The views of a scene show one set of named points, each view turned or mirrored, and shifted as a whole, with a little noise and some points left out.
In the rows, zero is written as 128.

Scene 1
View 1
j793: [164 117 136 137 110 113 175 122 168 114 100  57 123 153 130 142  84 122
 133 100 134 205 115 129]
j53: [187 142  82 118  90 111 117 109 135 102 140 107  94 113 128 135 137 155
 139 148 115 148 124 118]
j660: [178  89 132 120  87  89 117  88 138 103 123  75 136 158  79 158  78 145
 127 132  85 158  97 106]
j323: [179 164  90 116  94 107  80  95 139 100 117 120 115 114 120 151 135 131
 128 168  99 137 101 106]
j331: [152 140 107 135  98 134  77 104 125 112 146 130 159  91 118 142 110 138
 110 194  68 109  89  78]
j612: [176 111 114 156  90 142  99 119 139  97 124  86  98 150 108 114 119 133
 130 114 112 177 154 124]
j871: [172 156  85 147 101 152  75 121 131 106 140 132 115  99 137 114 147 133
 123 165  99 131 134 104]
j400: [163 163 126 170 129 107 189 101 182 111  89  81  75 152 165  91 145 114
 164  65 163 199 166 161]
j811: [193 139  88 121  78 107  51  82 120  90 138 123 110 120  95 144 136 145
 132 177  79 111 111  98]
j947: [186 163 129 173 121 100 126  63 167  98  84 105  80 165 132  92 151 108
 164  85 131 169 164 152]
j967: [134 162 119 172 130 164 131 132 154 122 123 126 144 100 169 100 128 118
 122 144 111 153 129 107]
j353: [145 168 129 171 123 143  97 116 161 104  88 104 121 143 130 120 127  88
 119 131 111 178 133 120]
j801: [165 201  98 127 120 101 127  94 166 111  89 118 115 113 153 141 143 109
 136 154 130 146  97 122]
j703: [189 168  69 163 107 128 148 105 149 107 135 129  46 108 175  69 186 149
 171 100 152 153 186 149]
j555: [145 185 100 157 124 152 141 146 165 120 101 112 103 109 178 114 145 108
 131 128 143 179 136 125]
j740: [154 170 103 147 115 139 108 116 153 110 116 122 123 109 151 122 140 115
 129 152 113 146 118 115]
j131: [149 206 105 157 130 136 121 117 169 112  93 123 117 106 174 114 152  93
 129 148 131 152 126 125]
j917: [152 188 106 149 124 133 136 112 166 118 107 124 117 106 169 107 146 111
 137 135 130 151 128 123]
j177: [172 153  90 125  78 148  27 132 132  87 115 105 120 127  95 155 125 113
 103 181  86 156 113 101]
View 2
j660: [172 157 139 111 138  86  98 124 127  84 147 119  99 119 123 185 138 103
 109 108 176 147 152 135]
j53: [125 153 139 120 151  71 110 105 145 146 124 120  90 132 134 156 118 152
 145  91 121 135 115 155]
j811: [146 168 153 105 100 122  71  95 143 154 140  86  63 117 128 139 125 147
 143  85 135 128 122 164]
j793: [143 157 134 131 203  55 172 152 150  92 111 176 117 126 118 198 122 111
 119 121 160 167 148 136]
j740: [131 160 160 124 171 114 143 124 156 166  93 136  69 145 111 146 122 153
 151 110 118 169 126 145]
j917: [114 167 160 133 197  99 164 124 162 178  95 159  75 141 114 139 125 170
 148 124 124 179 118 141]
j871: [136 149 164 104 113 154 113  95 151 169  92 101  51 143 117 129 108 158
 173 100 105 146 123 160]
j612: [139 155 142 114 136  92 149 110 158 106  91 151 106 125 127 150  91 124
 137 124 151 122 136 170]
j331: [167 147 165 102 118 155  89 106 128 149 115  78  51 150 103 158 146 142
 153  91 121 174 137 130]
j400: [100 180 147 158 235  30 201 118 170 144  94 224 127 127 123 137 111 154
 115 160 157 152 121 160]
j703: [ 78 153 148 159 195  37 158  69 168 171  80 178 113 144 136  95  91 191
 146 133 108 114 102 177]
j131: [115 181 169 131 196 114 170 136 168 197  94 162  65 134 100 136 117 174
 156 121 122 185 116 149]
j801: [121 190 163 122 189  91 133 145 156 190 137 145  64 120 120 156 137 169
 140 102 136 181 112 145]
j353: [140 178 166 114 161 133 173 148 166 145  88 165  79 122 103 145 107 132
 144 132 154 171 136 153]
j947: [115 194 160 142 183  72 162 109 174 148 115 197 106 106 123 110 111 151
 114 161 182 134 125 180]
j177: [140 164 147  81  95 149 115 143 157 151 113 103  56 113 118 171  88 126
 163  77 132 139 129 176]
View 3
j740: [104  84 139 176 102 137 103 124 135 113 119  99 136 125 135 116 149 131
  62 127 124 150 145 119]
j353: [112  97 135 199 129 148  98 138 121  92 111  68 107 107 141 119 136 132
  73 101 156 132 138  94]
j612: [ 78  92 144 159 138 155 113 144 139  98 116  90 110 149 134 137 145 125
 139  99 177 153 134 113]
j323: [ 78 113 139 172 139 157 107 114 153 146 102  97 157 129 126 124 155 133
  71 142 114 179 133 107]
j917: [119  79 133 163  84 126  98 109 109  98 110  97 115 132 137 114 154 130
  48 124 123 137 150 113]
j53: [ 87  85 143 140 120 136 121 118 143 119  98 104 143 148 129 133 148 135
  86 134 124 170 149 121]
j703: [ 96  65 109 103  56 131  87  75 112  89 125 128  81 183 129 153 221 122
  82 102 166 146 142 125]
j811: [ 45 119 138 178 148 176  96 121 172 168 120 114 176 135 121 125 172 130
  96 143 119 192 122 115]
j555: [135  61 136 155  90 109 109 115 111  72 109  87 104 139 135 132 146 132
  47 114 137 131 154 126]
j967: [123  61 154 188  79 128 101 134 118  95 143 104 131 115 154  93 143 133
  71 115 132 122 152 134]
j801: [112 100 124 157 113 139 105  97 117 120  79  93 131 124 125 123 142 130
  33 138 102 163 145  92]
j871: [ 83  82 147 188 112 144  94 130 159 128 148 110 150 139 136 129 175 133
  71 128 134 156 128 137]
j400: [117  86 104 111  75 137 100  82  67  75  74  96  54 150 136 127 164 115
  93  94 158 129 161  69]
j177: [ 70 102 153 206 176 154 108 155 186 127 128  73 164 129 126 146 147 142
  74 132 141 180 116 132]
j660: [ 63 122 159 153 159 179 131 147 132 140  76  95 155 127 137 101  97 127
 166 123 124 175 149  88]
View 4
j612: [140 108 147 142  98 150 150 130  53 117 103 115 127 157 130 115 134 135
 115 124 124 162 168 184]
j53: [130 122 143 152  91 152 169 154 109 105 104 126 108 140 131 124 128 181
  77 102 142 134 161 154]
j793: [137 127 150 166 106 120 213 121  75 125  99 113 196 158 172 123 135 142
 126 100  88 185 172 174]
j331: [188 147 129  99 124 118 117 127 150 119 139 132  85 117 149 145 102 145
  60 118 133 138 138 133]
j555: [135  66 164 137  92 183 178  95 121  78  86 129 175 140 153 165  98 170
 117 120 127 165 176 148]
j801: [150  87 159 139 124 156 175 149 135 125  99 124 167 122 145 164  95 190
  97  89 127 136 150 122]
j740: [154  93 154 120 108 162 152 117 124 103 106 124 140 132 147 159 101 160
 100 115 134 149 159 142]
j811: [161 134 138 120 118 135 115 175 110 140 123 125  71 128 115 125 121 167
  61 103 148 117 139 148]
j703: [116  56 158 161  54 216 194 131  82  50  79 130 132 175  93 151 121 189
 124 100 185 129 204 167]
j323: [154 112 147 129 123 137 139 162 121 137 110 122 111 119 131 135 110 175
  69 102 127 129 143 137]
j177: [128 102 156 121 112 155  83 141  85 154 104 125  85 110 133 114 113 171
  58 149 120 154 133 170]
j917: [152  76 162 130 103 178 177 116 129  88  96 128 166 141 139 170  96 166
 115  99 138 146 175 139]
j660: [159 171 129 157 127  84 175 166  81 152 128 111 131 152 153 110 146 129
  96  96 104 148 148 171]
j947: [153  57 162 146 112 176 186 162  45 120  93 103 174 177 103 155 123 146
 161  80 146 133 177 166]
j131: [158  57 163 121 112 183 160 113 133  99  92 126 174 128 143 178  81 173
 119 104 134 152 167 126]
j353: [167  78 160 118 123 161 141 117  85 130  99 115 165 141 148 153  98 135
 127 114 117 167 158 157]
j871: [162 101 146 108 104 165 118 121 121  97 110 132  95 130 130 145 103 159
  78 129 150 144 159 148]
j967: [172  95 150 112  96 162 158  82 133  69 113 129 152 144 156 168  97 139
 118 122 131 169 172 150]
View 5
j801: [ 89 102 160 146 148  98 132 104 147 170 106 138 153 123 148 157 136 105
 118 142 118 119  94 162]
j353: [ 92 113 127 133 109 118 126 132 123 166 147 114 151  92 119 169  87 106
 145 104 130 107 105 150]
j740: [ 93 112 131 154 148 108 131 110 116 159 138 112 121 121 134 170 118 114
 126 130 129 105 105 150]
j793: [ 88 158 129 166  92 181 145 133 162 159 160 164 162  57 131 160 144 118
 137 139 138 100  90 117]
j177: [ 92 143 159 144 152  72 104 104  69 146 170 106 114 106 122 157 134 118
 115  57 103 153 116 123]
j947: [108 111 140  97  84 168 172 148 162 156 138 132 164 129 137 142 105  79
 159 137  99 111 136 171]
j660: [ 98 183 146 144 114 153 131  97 133 123 146 167 151 101  95 158 183 129
 113  79 144 125 141  89]
j703: [124 100 127 126 133 167 196 150 143 151 169 103  88 169 178 145 114  89
 155 203  80 110 121 188]
j131: [ 89  79 135 149 140  96 132 124 134 177 124 108 134 118 146 173  96  96
 132 151 124  98  86 178]
j967: [ 96 103 101 168 136 124 133 123 117 161 146  95 106 115 120 186  97 117
 139 145 158  79  95 157]
j612: [107 149 134 129 105 159 150 136 114 140 189 120 121 103 120 149 123 109
 147 105 111 125 131 131]
j331: [ 97 138 133 163 176  79 106  78  82 135 132 106 108 144  92 182 155 136
 100  85 163 115 139 122]
j555: [ 91  97 125 163 135 125 144 136 131 179 151 110 119  96 156 168  97 102
 142 167 119  98  70 174]
j400: [103 113 124 131  81 195 180 162 186 169 151 143 157  98 164 150 106  84
 163 194 109  89  98 174]
j323: [100 138 170 148 174  91 128  83 111 139 128 135 128 143 132 153 175 119
  99  95 112 147 126 128]
j871: [106 116 128 146 163  96 131 111  89 147 161  88  90 147 127 170 122 116
 125 112 119 117 123 150]
j53: [110 142 150 149 157 128 155 104 121 136 158 132 108 137 146 154 163 118
 119 131 107 127 122 134]

In a view up to two points have been moved. Name them for each view, in the order of its rows, or write -.
view 1 => -
view 2 => j871
view 3 => j53, j400
view 4 => j177
view 5 => j323
